Each row is a point on a landscape with many valleys, with its height.
From any point a ball takes the steepest step (drop divided by distance) to one of its 2 nearest points. It stops when none of these is lower. Distance is the straight distance between rows; heights are no part of it.
metot h=31.2: [100 134 138 186 142 149 150 108  66  84 134 128 107 172  96 171 112 165
  67 121  75 119 134 119  76 138 163 105  83 167  92 149 112 166 159 140
 111 125]
dogi h=24.9: [ 58 162 105 138 123 161 157 101 109 138  93 120 143 159  74 149 127 149
 114 120 119 137 144 163 122 139 176  84  96 136  97 146  90 146 117 100
 144 138]
zuno h=51.8: [101  96 120 143 148 181 106 107 141 117 161 125 133  78 169 130 165 143
 168 179  60 112 119 105 126 125 131 133 115 163 139 154 127 132 163 125
 158 169]
Zufab h=18.5: [184 148 182 164 163 154 135 135  74  56 197 131 139 138 145 196  94 131
  63 118 122 105 148  88 119 130 101 183  93 162 129 119 153 117 154 134
  87 100]
tas h=49.4: [192 177 184 124 177 110 150 161  97 159 127 103  96 146 136 157 128  96
  82  77 159 130 155 136  94 121 111 143 147 127 120 128 168 113  73 135
 114 127]
pid h=21.6: [178 132 153 129 160 165 143  91 154 111 113  76 169  52 175 166 126 114
 146 169  93 108 138  56  89 136 135 157 110 140 159 135 113  87 164  90
 144 191]
doka h=9.5: [173  73 139 134 121 123 115 124 114  15 162 123 167 103 143 118 104 127
  81 138 104 133 139  65 105 161 140 139 123 156 136 121 139 120 195 127
  90 132]
vos h=51.9: [123  84  69  66  66  30 140 141 140 120  75 113 114 164  87  97 123 103
 131 111 153 124 111 113 147 142 147  94 141 134 119 125 139 138  99  96
  95 100]
leka h=63.0: [ 96 134 134 133 134 159 130 124 138 180 115 124 110 110 113 134 152 123
 138 122 114 130 125 172 124 127 142 104 139 119 129 158 125 140 122 139
 155 161]
dem h=33.8: [105  81 160 110  84  55  95 144 139 174 105 137  73 154 150  75 184 125
 117 127 113 151 111 165  96 109 104 123 181 155  72 148 145 174 129 177
 119 106]
maruk h=56.8: [193  92 117  91  98  67 140 137 165 127  68 129 135 111 122  79  84 127
 112  98 178 168 135 119 115 155 151 111 148 113 115 119 137 120 125 137
 115 124]
lural h=48.5: [112 146  76  80  94  98 145 138 152 153  85 135 114 187  83 110 127 115
 163 127 164 101 113 167 185 104 112 133 153 106 164 115 139 127  73 108
 139 110]
leteg h=58.3: [164 108 144 115 121 186 104 110 142 111 176 139 191  71 154 128 101 145
 149 159 133 153 130 109 154 131 130 173 134 128 164 136 132 110 168 106
 129 186]
Pote h=43.9: [110 106 183 131  62  63 131 159 135 167 149 124 174 178 104 102 194 106
  99 124 151 120 120 180 123 112  86 151 191 164 112 139 153 177 137 127
 132 126]
Zimok h=19.0: [156 106  89 150 180  93 125 133  87  49 120 127  93 145 155  94 119 106
  78 103 114 117 157  93  96 167 160  71  95 146  98 129 145 111 105 163
  87  90]
Fur h=56.4: [159 151 126 133 137 170 135 104 144 152  92 171 131 117 124 101  76 169
 125 126 172 187 124 163 149 123 137 144 135  70 134  96 109 103 103 163
 150 107]
vipi h=62.8: [118 165 123 145 174 169 135 110 128 177 105 116  99 104 144 114 163 115
 124 116 106 112 143 150 113 135 136  91 144 111 100 132 117 101  77 155
 170 134]
vazab h=48.3: [ 67 117 123  87  89  71 116 140 114 139 112  98 102 184  99  93 201  90
 131 127 117 110 132 147 133 118 129 101 171 162 116 145 147 154 110 104
 120 123]
feme h=29.8: [125 114 165  87  87 156 130 134 160 176  74 110 175 127 118  70 159 101
 133 135 136 141 179 177 127 135 157  92 201  97 145 131 124 142 123 123
 166 185]
birob h=44.8: [109 161  66  90 133  97 135 132 138 104 114 109 116 153  93 109 126  89
 160 117 153 109 101 113 180 110 121 132 134 104 165  97 138  89  72  94
 121 106]
Bobe h=14.0: [143 131 153 161 147 178  80 119 110  82 216 176 142 111 162 124 109 176
 105 142 110 147 125 119 134 134 120 174 111 164 116 126 141 122 149 146
 122 116]
femil h=14.6: [ 75 150 156 140 101 147 109 131 124 152 150 158 139 181 100 106 174 144
 120 131 138 134 135 208 157 109 116 132 152 133 123 135 143 161 121 138
 157 112]
piva h=35.1: [129  87 200  92  94 152 124 139 163 195 112 107 171  96 142  99 158  98
 131 146 124 150 179 177  92 133 137 125 195  88 143 142 122 165 156 142
 144 187]
gof h=23.4: [113 103  79 114  74 150 117 135 130  89 129 131 217 131  85 108 109 131
 146 131 120 141 135 126 146 156 170 107 120 131 130 108  91 142 155  88
 126 171]
lezop h=18.7: [ 80  96  74 150 133 130  85 103 127  93 135 132 107  99 136  70 162 149
 164 150  78 135 104 107 125 140 158  84 120 149 103 117  99 115 140 141
 146 133]
geb h=40.9: [214 126 171 107 153 144 121 105 140 108 115 105 150  67 162 120 106 116
 101 119 144 161 161  70  78 140 142 126 140 122 130 133 133 107 158 113
 121 173]
megal h=28.7: [116  94  62  95  74 136 121 159 141 105 131 107 223 125  87 135 125 101
 197 142 126 116 131 107 161 147 145 124 122 119 167 101  99 128 143  69
 125 170]
pizup h=64.7: [116 197 116 150 184 185 155  97 119 112 121 153 128 113 126 175  82 159
 126 138 151 165 129 111 114 133 119 153  80 109 111 116 102  94 115 127
 124  70]
Fuf h=37.0: [ 90 160  77 154 156 142 156  88 144 193  82 146  80 108 116 177  97 157
 162 134 123 120  88 136 143 105 136 108  74  79 127 154 100 124 117 144
 140 120]
vin h=45.5: [100 138  94 148 142 171 170 117 145 198 115 130 121  93 126 206  92 152
 181 152 128 122  99 137 161 108 126 133  65  90 159 157 102 132 133 120
 158 147]
Meli h=27.6: [ 66 178 110 180 154 172 163  84 114 140  83 140 124 126 104 157 115 170
 120 133 100 143 136 137  90 143 171  97  79 127  93 144  70 124 117 119
 153 132]
Vusi h=44.0: [141 135  81 136 165 134 133 104 144 105 107 112 118  77 135 156 103 130
 157 138 116 118  97  81 137 130 133 128  84 130 144 119 117  90 155 123
 135 139]
Tizeg h=10.7: [141 114 120 146 148 141  82 118 117  78 176 152 111  94 161 108 121 149
 119 127 102 144 121 102 125 134 132 128 118 164 109 120 142 114 152 155
 128 120]
bero h=42.9: [133 147 115 114 144 147 106 134 137 113 151 139 127 135 125  99 140 127
 134 113 143 138 122 143 155 114 122 145 149 121 139 108 153 113  98 129
 143 106]
gune h=34.8: [138 131 154 132 130 148 115 111 135 167  94 151 108 120 128  60 127 145
 102 115 135 150 153 182 119 140 160 101 171 100 112 123 116 125 100 173
 167 135]
zupi h=54.0: [150  61  89  69  61  43 136 146 158 113  68 122 155 137 102  81 104 124
 122 111 159 151 141 117 111 167 165  96 142 136  99 123 130 144 127 110
  91 124]
lup h=26.4: [165  97 158 104 127 151 133 120 154 120 130  96 162  64 152 174 118 121
 159 161 107 122 138  75  88 139 121 167 125 134 153 142 128 116 191  94
 112 193]
nep h=28.8: [192 119 125 133 196 121 124 104 118  32 113  90 137  69 168 121 101 101
  97 136 133 113 149  49 111 164 141 116  89 135 138 104 129  76 149 138
 115 120]
movuf h=4.7: [ 89 131  59 134 113 170 128 124 144 158 114 168 151 123 108 119  92 169
 183 173 142 163 103 163 186 115 136 130  97  69 153 107  84 126 111 145
 158 117]
Bako h=36.3: [240 152 193 111 186 144 110 125 105  96 134  92 139  63 191 144 108 111
  84 124 164 136 171  55  93 139 111 140 121 125 144 120 141  82 140 123
 112 151]
zofa h=65.0: [115 190 138 141 127 216 163 124 131 120 160 141 210 141  93 165 103 131
 143 131 166 154 140 130 156 131 126 179 118  97 153 120 114 122 124  74
 136 144]
Kore h=13.1: [140 198 122 110 178 126 166 129 127 118  99 100 131 146 103 157 110  89
 127  95 175 126 134 114 141 129 130 149 118  94 150  99 135  74  61  83
 122 120]
zife h=38.0: [159  64 144  86  64 111 125 168 168 148 132 115 197 109 128 148 115 120
 165 130 142 142 145 110 109 144 118 166 139 121 133 122 125 164 185  98
 103 173]
nima h=37.3: [114 112 164 138  85 150 131 156 156 172 167 179 140 166 138 121 144 160
 136 153 166 128 105 203 192  80  91 172 155 108 175 134 154 165 122 160
 173 108]
razu h=18.6: [ 82 128  94 111 106 101 116 137 118  99 149 126  73 158 142 152 155 100
 187 140  93  98  71  74 153  90  93 119 100 146 145 151 135 131 159 108
 107 122]
rodi h=16.1: [126  82 141 140  65 113 123 158 130 110 186 136 185 144 109 150 133 137
 126 124 119 121 105 123 132 128 117 158 131 163 124 140 137 171 192  99
 101 143]
zemi h=45.6: [118 119 189 103 102 115 150 152 149 222  89 114 124 139 108 130 155 105
 119 117 147 123 151 208 121 110 119 123 189 118 147 151 147 171 127 146
 148 154]
Fugo h=26.5: [134 163 147 133 102 147 154 158 138 161 188 150 170 180  94 171 117 143
 153 120 185 115 100 160 180 105  79 200 131 109 166 123 151 148 126  87
 134 109]
diz h=37.9: [145 124 181 136 101 120 119 137 142 160  92 163 117 159 127  50 136 152
  72 118 148 140 157 220 121 117 142 122 198 134 112 119 133 141 100 183
 169 121]
balu h=31.5: [162 139  79 153 199 100 134  81 162 109  69  85 103  46 186 122 135 108
 154 122 100  96 131  49 109 158 133  81 113 125 114 116 111  61 125 141
 132 113]
Sugos h=61.1: [119 190  97 142 162 168 141  93 136 122  92 170 132 105 113 129  66 160
 131 144 169 193 124 135 137 139 133 140 108  75 114 103  82  86 103 142
 132  73]
nefi h=40.0: [126 142 116 127 119 109  99 145 122  78 177 161 116 172 131  91 138 134
 110 111 149 138  95 129 157 114  97 148 137 144 117 103 160 119  99 140
 127  65]
vido h=54.9: [129 108 110 125 144 185  89 109 147  90 184 143 164  68 162 114 132 138
 168 172 104 131 110 101 159 130 130 162 117 148 157 132 135  98 154 120
 138 157]
zil h=39.5: [123 109 128 123  55  53 129 145 143 133 140 159 141 181 104  95 127 148
  95 112 168 124  74 158 146 113 107 132 143 144 103 127 142 160 115 139
 136  94]
vosen h=41.0: [107 173  66 104 151  85 149 121 118  60 119 122 118 155  96 148  96  93
 137 110 163 112 102  90 181 116 109 146  97  99 162  91 133  82  80  97
  85  72]
Bopen h=16.3: [113 155  54 116 115 163 137 127 148 129 124 148 180 131  89 156  79 148
 176 156 166 157 105 136 184 118 116 154  98  85 160 100 104 109 113 107
 130 109]
dila h=35.5: [132  59 113  69  57 117 121 172 163 148 120 111 220 123 104 128 135 116
 213 147 127 126 158 123 127 153 136 136 134 110 141 117 105 161 162  81
 117 172]
tobut h=46.3: [ 72  93 170 109  74  63 115 153 127 161 135 109 132 182 113 116 204  98
 137 128 120 128 125 159 120 106 103 125 172 170 104 153 146 184 153 122
 103 126]
mikol h=67.2: [107 196 123 152 153 209 163 107 126  98 140 146 192 132 100 199  82 145
 136 147 148 155 132 106 125 130 126 172  86 116 137 130  97 106 136  88
 123 111]
valok h=52.5: [165 135 145 140 111 121 109 118 143 142 129 192 114 127 135 106  77 184
 107 121 171 184  99 166 142 122 132 153 122 102 124 101 122 125 125 173
 141  99]
tizav h=15.3: [145 112 121 112 172 132  99 134 145 113 140  89 104  76 175  95 183  93
 146 139  88 117 159  86  78 144 120 117 156 142 107 110 140  97 114 133
 127 140]
Sen h=18.3: [ 50 132 151 161 101 152  96 110 106 143 155 159 145 157 108  81 163 171
 140 148 119 161 143 216 162 128 159 102 132 132 119 124  99 162 133 143
 164 132]
gemi h=21.4: [118  96 114 125 163 144  92 115 155 156 131 106  95  68 190  74 200 117
 167 146  67 118 142 112  95 144 123  85 165 119  93 118 122 106 115 163
 153 143]
Velad h=41.6: [150  91 147 159 150 180 102  82 138 182 146 165 104  41 185 112  94 182
 152 157 116 147 101 144 146 128 143 134 121  77 146 142 107  98 142 175
 146 139]
dutus h=22.5: [ 76 103 167 170 130 156  88 111 108 174 157 146 108 112 141  94 179 153
 144 150  81 147 152 195 131 133 156  92 137 135 113 147 106 155 144 164
 166 151]
Gudi h=36.5: [135  96 156 148 111 103 133 135 120 150 121 127 102 119 113 176 108 152
 107 112 106 137 113 121  70 122 131 125 117 161 104 158 125 171 188 140
 102 153]
Pado h=39.4: [148 139  88 133 175 122 146  96 169 151  71  94 103  62 151 149 128 112
 171 118 120 112 106  92 115 134 138 100 117 113 134 127 119  79 129 123
 141 141]
ruted h=46.1: [109 128 108 145 133 159 145 121 130 156 131 126 121 119 109 209 105 148
 168 144 107 107  96 117 125 112 123 139  74 136 153 155 120 149 171 110
 136 168]
Fek h=22.1: [110 159 146 130 141 103 137 157  96 125 167 117  90 171 117 174 154  93
 118  92 111  95 110 119 122  97  97 148 127 152 130 137 151 138 101 107
 102 117]
Zudo h=31.1: [ 86 170 108 158 161 149 164  92 115 159  99 150  85 132 101 182  89 169
 126 117 127 137 108 141 102 117 142 117  70 113 103 148  92 136 126 129
 130 109]
tav h=50.1: [143 154 184 117 131 176 143 140 146 203 102 129 121 134 127 129 129 124
 110 115 155 129 151 196 129 107 127 141 181  90 149 135 148 139 103 152
 173 151]
gusip h=59.1: [ 86 115 113 116 100 146 133 142 142 185 127 136 127 130 106 151 142 132
 170 140 132 124 105 173 161 110 131 117 118 110 152 155 123 165 137 122
 152 151]
Tepa h=38.2: [ 83 180  60 125 173 104 152 112  88  45 132 121  87 166 127 157 113  88
 127 120 116  85 110  77 159 106 111 110  70 116 138 109 125  98  82 107
  87  61]
nulun h=20.2: [123 102 110 108 137  71 138 139 109  97 100 100  95 140 111 101 147  92
 109  96 117 125 140 110  91 148 153  94 143 150 105 143 151 130 106 117
  96 119]
kenod h=42.0: [104 144 132 148  68  94 133 135 131 123 173 190 154 195 106 118 114 169
 100 113 174 141  72 160 163 113  95 164 118 132 108 123 133 167 125 131
 128  70]
Bod h=5.6: [154  76 127 111 117 105  92 128 143  57 167 132 136  84 151 119 119 130
 131 139 112 137 114  78 127 138 120 155 127 158 135 108 149 112 179 127
  89 119]
bivi h=42.3: [130  62 190  99  99 130 119 142 165 215 119 124 116  80 159 135 146 129
 148 150 122 150 140 173 104 110 119 147 172  92 129 152 140 170 171 164
 124 154]
dab h=26.0: [145 130 181  85 112 148 120 137 142 128 109 101 183 124 126  63 179  78
 110 122 135 145 187 149  97 142 145 111 212 118 141 122 128 136 110 109
 155 187]
Sugat h=32.5: [155  87 180  94  91 151 135 137 163 160 134 107 183  84 144 151 126 117
 151 145 120 151 159 126  86 133 124 170 153 118 133 150 124 163 194 104
 114 203]
tatig h=19.5: [ 59 166 115 101  81 107 147 123 119 164 114 125 132 228  61 114 172 121
 131 126 153  93 142 188 184 101 118 114 147 141 142 142 139 160  96  88
 139 108]
pim h=59.2: [146 174 124 130 186 167 125 146 126 194 127 125  61 121 161 116 155 120
 119 121 128 103 146 155 123 120 100 112 153 106 107 100 148  97  54 176
 165 106]
gime h=32.0: [149 157 155 123 104 168 145 145 156 170 148 164 159 163 120 142 109 155
 133 130 185 143 118 194 176 101  94 191 149  96 162 117 145 144 111 129
 156 111]
ropud h=48.6: [186 138 163 145 120 113 123 125 127 120 145 172 135 109 143 145  58 178
  82 106 191 181 109 134 134 125 124 170  95 124 114 122 136 125 150 149
 113  96]
Sogi h=41.1: [125 102 134 152 122 141 148 115 136 183  98 131 110  92 112 201  87 165
 146 137  98 125 113 127  83 131 147 123  91 130 123 166 101 158 194 131
 136 186]
Zarab h=16.4: [177 132 165 160 151 178 108 114  89  47 198 152 164 111 157 142  94 160
  67 138 118 132 151  85 120 143 123 172 102 171 122 122 144 118 168 139
 114 121]
bufan h=44.7: [168 149 145 113 156  63 151 150 110  93 127 113 114 165 120 127 114  93
  83  83 179 121 133 116 134 126 115 145 137 123 139 114 176 105  72 115
  95  82]
pov h=44.6: [140 136 128 156 100 101 136 121 124  95 171 188 141 166 118 155  70 178
  88 110 181 154  81 125 149 117 106 172  84 131 106 122 136 140 143 138
 103  61]
Pala h=47.3: [182 140 172 114 186  53 149 171 101 121 124  92  83 135 145 159 119  80
  93  75 160 111 149 102  98 124  98 147 131 126 139 118 168  99  84 115
  86 104]
Vokif h=49.7: [153  63 156 122 115 141 108 127 159 202 131 150 104  61 169 128 108 157
 159 151 127 151 101 156 141 124 121 142 136  88 144 157 130 141 164 165
 136 148]
vur h=42.1: [151 120 110 117 115  77 127 146 126  61 152 136 134 164 126  90 127 105
  94  94 163 138 116 110 147 133 129 131 140 139 124 110 162 118  97 126
  98  79]
Pufes h=22.0: [ 70 142 146 118 108  92 127 164 108 144 168 109  79 182 132 166 187  80
 183 133  92  93  86  99 146  76  75 137 126 147 157 169 138 157 144  93
 104 140]
zusa h=54.6: [ 80  60 121 112  88 119 106 144 149 104 154 105 129 129 138 152 168 115
 188 178  77 113 113  81 113 115 110 161 126 157 129 144 136 163 200  97
  87 155]
geki h=32.2: [126 103 128 162 112 116 174 124  81  68 114 124 133 175  81 181  86 146
  65 113  95 108 121 107  84 139 162 107  86 153 116 154 128 161 176 120
  85 126]
pez h=23.8: [188 134 101 138 180 129 117  82 157  62  95  88 151  36 177 103 111 112
 133 144 123 127 136  44 119 159 146 110 110 123 140 105 104  59 142 128
 133 138]
ped h=31.0: [143 148  82 173 190 127 132 121 119 100 118  84  89 101 175 122 158 108
 116 138  65  80 152  63  76 168 135  71 103 161  86 118 124  97 105 141
 142 119]
kanu h=62.0: [151 140 152 121 107 173 126 140 140 126 173 130 203 126 113 146 119 123
 149 123 153 139 132 136 155 127 122 171 143 121 163 128 142 136 143  88
 134 168]
vir h=54.7: [142 159 151 125 173 195 140 139 146 201  92 127  89 126 150  94 147 120
 116 127 140  99 149 190 134 104 125 124 193  79 150 122 130 107  69 178
 185 119]
Lafid h=44.4: [195 155 172 127 147 165 143 112 126  98 131 104 177 102 140 164  93 106
 110 113 149 139 154  72 105 133 139 153 127 124 151 129 131 105 145  80
 122 184]
lev h=15.5: [175 142 102 108 188  91 131 127 120 116  89 103  81 118 147  68 129  95
 103  99 142 118 161 101  97 166 143  81 151 126 106 118 155  84  61 152
 115 105]
Dapa h=17.7: [161 186 160 104 175 122 165 139 120 123  92  91 138 149 105 117 129  77
 102  89 161 127 173 115 115 138 140 137 164 104 148 109 150  89  39  84
 134 150]
ret h=52.1: [134 119  84  75 104 101 141 131 159 155  52 128 113 138  90  81 120 119
 134 118 158 129 131 159 155 137 146 102 170 111 140 116 134 117  88 131
 137 129]
sol h=50.7: [ 94 103 166 104  66  94 146 165 130 231 101 124 151 157  87 174 150 119
 147 124 142 119 139 196 128 114 118 116 142 128 137 167 133 197 157 120
 131 164]
buvek h=14.7: [131  93  94 156 151 126 100  95 129  79 126 137  98  82 139 100 119 158
 131 134  85 139 115  84 100 152 158  96 106 150 105 124 109 108 156 148
 125 133]
Kagip h=33.5: [127 115 164 181 153 181 113  83 136 204 120 143 109  51 190 102 124 156
 139 147  88 129 132 155 116 142 165  91 146  68 122 145  83 106 124 184
 177 154]
fif h=53.0: [109  77 140 122 110 117 128 134 120  77 147  97 125 139 119 179 146 109
 141 159  61  87 106  68  96 124 109 160 121 165 146 127 140 146 195  98
  88 146]
Dofon h=13.4: [ 56 153  91 134 114 173 125 107 134 159 101 169 127 160  93  94 126 165
 162 164 136 152 123 201 174 119 141 116 125  84 138 115  85 134  92 142
 158  91]
zoz h=36.9: [117 100 133 117  94  72 107 141 134 132 132 145 102 153 123  92 150 137
 116 108 132 146  96 151 126 119 123 119 154 151 102 133 151 154 128 149
 126 108]
migip h=21.3: [ 59 108  74 124  82 111 101 132 114  68 153 141  90 169 122 123 148 136
 163 147  77 108  69  83 158 101 128  98  96 159 129 144 118 145 174 118
 102 120]
koneg h=19.7: [107  90 112 141  72 154 105 129 131  94 173 146 198 135  97 127 122 155
 141 138 113 135 118 127 142 148 149 128 116 157 130 127 111 158 190  99
 124 159]
Rofi h=46.2: [155 168 162 127 146 139 131 149 129 137 155 131 123 143 119 139 129 128
 103  90 159 140 127 149 124 110 109 165 146 126 130 125 162 126 103 136
 134 118]
Siko h=49.9: [ 81  80  97  60  49  39 124 143 144 140  75 104 119 188  96  71 175 101
 147 134 136 116 130 144 149 130 132  98 176 153 109 136 129 153 113  93
 106 114]
Suf h=30.4: [134 121 156 153 100 160 121 105 133 179  70 174 114 123 127  64  85 167
 117 142 147 156 137 205 139 136 182 107 169  60 136 102  85 130 108 177
 167 139]
bunis h=17.5: [ 71 166 135 126  89  99 131 133 113 136 142 144 129 223  87  97 175 131
  97 109 145 109 128 182 159 107 110 128 155 154 109 137 149 164  89 119
 137  82]
sese h=45.0: [189 156 126 119 132 140 155 122 135 115  95 117 173  98 110 171  59 120
 120 105 189 149 137  87 135 139 140 143  98  97 146 112 120 103 147 100
 111 153]
gaki h=19.8: [111 158 155 133 115  90 122 165  94 136 172 127 109 194 117 123 180 100
  94  97 127 106 127 154 130 100  90 140 165 166 107 135 156 163  96 129
 123 102]
Sakeg h=11.9: [173 195 108 174 204 152 166  82 135  91  73  92 141  79 162 173  98 121
 112 130 127 112 145  63 108 145 146 117  71 127 124 113  99  73 127 123
 148 111]
Vema h=22.2: [ 62  96  63 128  89 116  85 115 119  91 145 149 114 148 114  76 149 155
 166 151  96 140  87 120 167 120 154  87 108 149 117 123 103 134 156 118
 128 118]
levo h=8.3: [174 130 130  94 185  98 113 135 140 122 123  94  92  81 164 105 150  90
 138 108 133 125 148  88 104 142 105 119 151 123 121  99 158  78  97 136
 114 113]
Rafel h=33.2: [ 99 145 100 155 163 142 117 141  91  95 159  98  93 143 151 131 180 102
 108 140  64  81 144  96  91 134 128  87 113 177  91 119 126 127 109 133
 133 134]
feri h=22.3: [ 48 153 105 113  88 133 139 108 108 164 102 129 147 196  51 123 149 156
 122 123 142 130 148 197 162 131 156  89 120 132 110 146 105 159 112  99
 139 124]
kozut h=24.2: [ 67 171 148 109 118  76 143 162  90 145 159 105  85 219 102 148 176  71
 144  96 101  75 113 120 151  82  83 133 135 144 154 152 144 143  82  75
 103 120]
ton h=46.0: [106 118 159 149 140 170 102 145 112 177 197 157 103 121 160 145 163 141
 148 152 104 136 111 163 161  95  89 156 128 143 143 170 151 157 139 157
 153 141]
lum h=27.2: [146 160  81 113 119 129 139 138 134 102 140 133 181 126  93 191  63 126
 161 123 174 126 105  98 183 117 114 175  84  96 171  94 118 101 129  86
 100 113]
tora h=4.9: [141 205  93 140 195 129 163 100 129  98  78  96 132  94 126 169  94 107
 126 112 157 118 131  78 131 134 137 131  82 105 138 108 110  65  98 104
 128 105]
zazut h=40.6: [131 104 183 123  77  89 127 152 154 165 113 150 145 167 121  79 165 138
  89 124 159 132 131 213 127 109 110 138 206 148 116 133 142 166 120 171
 162 125]
Zopu h=17.0: [188 170 128 165 188 157 135  85 142  83  99  72 157  60 184 171 116 119
 123 164  84  87 144  43 107 154 132 146  84 149 155 116 114  73 148 108
 166 135]
Vilis h=20.3: [168 148 172  99 143 101 144 161 117 104 113  85 158 158 110  83 151  66
  97  88 144 133 179 122  98 145 143 128 192 130 138 120 149 109  63  87
 122 156]
Mogip h=55.7: [172 125  71  93 103  95 144 122 151 143  36 145 135 127  93  73  69 142
 117 111 180 162 138 146 146 150 158 100 143  89 121 104 112 109  88 154
 132 124]
peki h=33.9: [136  82 135 141  99  77 147 141 114  95 133 119 123 149 107 159 108 128
  84 101 117 127 115 113  87 133 135 121 117 164 106 145 139 162 172 125
  80 128]
zovu h=27.5: [125 105 143 171 160 166 103  93 138 180 133 121 104  59 185  89 164 144
 145 142  57 120 146 135  86 153 147  78 150 113  92 146  90 117 128 170
 169 159]
modab h=27.1: [ 92  99 162 155 129 110  98 123 102 194 124 138  64 114 140 108 168 143
 123 120  78 143 133 172  84 127 139  87 144 152  86 159 113 166 145 181
 130 145]
ligif h=54.8: [110  86 132 101  55  96 132 165 144 194 128 146 147 155 108 144 136 133
 163 131 148 122 109 177 156 114 105 131 136 127 140 144 133 186 147 120
 137 138]
batir h=34.7: [108 159 108 153 157 157 110 165  75  89 216 120  80 159 164 151 159 100
 108 145  78  81 137  88 122 125  95 123 101 178 108 102 143 125 109 132
 115 112]
kogop h=19.1: [ 79 124  95 128  87 140 137 125 136 196  74 176  96 168 101 103  95 176
 153 158 149 128 118 214 182 109 146 106 126  74 152 116  86 145  98 162
 164 104]
gebo h=20.4: [172 127 148 164 177 120 159 122  70  27 152 135 120 152 144 200  81 126
  50 119 128 105 143  91 128 136 112 147  62 139 131 114 146 123 161 154
  81  66]
leduz h=20.6: [144 119 145 146  65 119 139 153 130 132 202 155 195 159  99 169 108 142
 124 108 161 110  91 130 166 117  95 191 109 138 141 130 141 162 166  91
 108 122]
resi h=22.9: [142 116 167  90 108  91 126 154 141 121 116  93 152 150 111  60 178  85
 108 107 137 138 171 150  96 147 136 123 215 147 114 132 147 145 103 110
 119 148]
naro h=29.7: [ 81 160 114 196 166 177 143  94  94  96 123 127 114 136 116 146 126 170
 105 144  69 119 138 113  78 146 164  97  78 159  81 137  87 136 130 136
 149 130]
kib h=30.5: [114  86 150 127 125  83  91 139 111 162 128 125  60 118 163  95 180 126
 127 115  87 147 137 131  67 126 113 102 159 166  62 148 130 168 140 182
 102 122]
Muril h=32.3: [205 128 173 121 187 135 109 136 100  44 162  77 138  80 185 141 117  93
  98 141 121 100 172  50 110 148 110 149 118 144 153  94 139  68 136 108
 105 138]
Gimen h=25.5: [124 111 120 132  75 120 124 115 132 190  73 173 122 131 102  96  73 179
 144 130 146 158 125 200 145 149 182 102 121  74 124 106  74 141 111 157
 153 137]
zur h=23.1: [195 119 115 140 210  79 108 135  98  89 131 114  69 100 180 112 114 117
  90 107 140 119 154  79  97 159 116  85  97 138  97 115 159  99 117 182
  95  76]
fepa h=27.9: [156 151  92 147 207 113 133 139 102  86 141  90  84 106 172 131 131  90
 100 125 118  81 159  67 106 159 116  88  96 144 111  94 138  78  93 145
 119 100]
nazan h=51.3: [130  94 151 132 136 137 103 132 114 113 181 124 104 110 162 176 140 133
 141 151  79 110 103  91 107 106  92 171 119 179 135 149 149 140 182 130
 105 138]
sovo h=41.9: [ 88 129 166 151 120 178 129 138 126 186 183 170 122 139 135 159 140 164
 149 159 142 142 114 193 191  92  93 164 119 106 166 162 145 173 130 156
 162 122]
dakup h=37.2: [158 129  86 101 125 116 135 129 152 115 107 118 146  92 111 157  89 117
 161 118 160 131 101 103 149 132 131 134 103 106 157 109 127 100 142 104
 121 147]
Tamo h=21.5: [113 110  67 126 168  82 154 109  96  74  76 101  89 153 114 103 128 102
  86 110 117 111 151  98 104 160 185  60 101 144  97 158 137 107  86 123
  93 108]
tipir h=36.4: [ 92 174  75 146 172 140 123 130  86  63 168 137  76 158 150 142 135 108
 118 125 102  98 122  79 137 121 106 109  79 146 108 102 132 107  95 142
 108  69]
duvaz h=49.0: [100 100 135 151 145 158  92 136 107 150 183 142  92 109 161 153 161 141
 157 156  68 121 114 124 122 103 102 138 120 166 124 164 136 153 167 150
 137 155]

Where does a ball stop that starts at each point below?
pizup -> femil
zofa -> rodi
nazan -> rodi
bivi -> tora
Siko -> movuf
Mogip -> Zimok
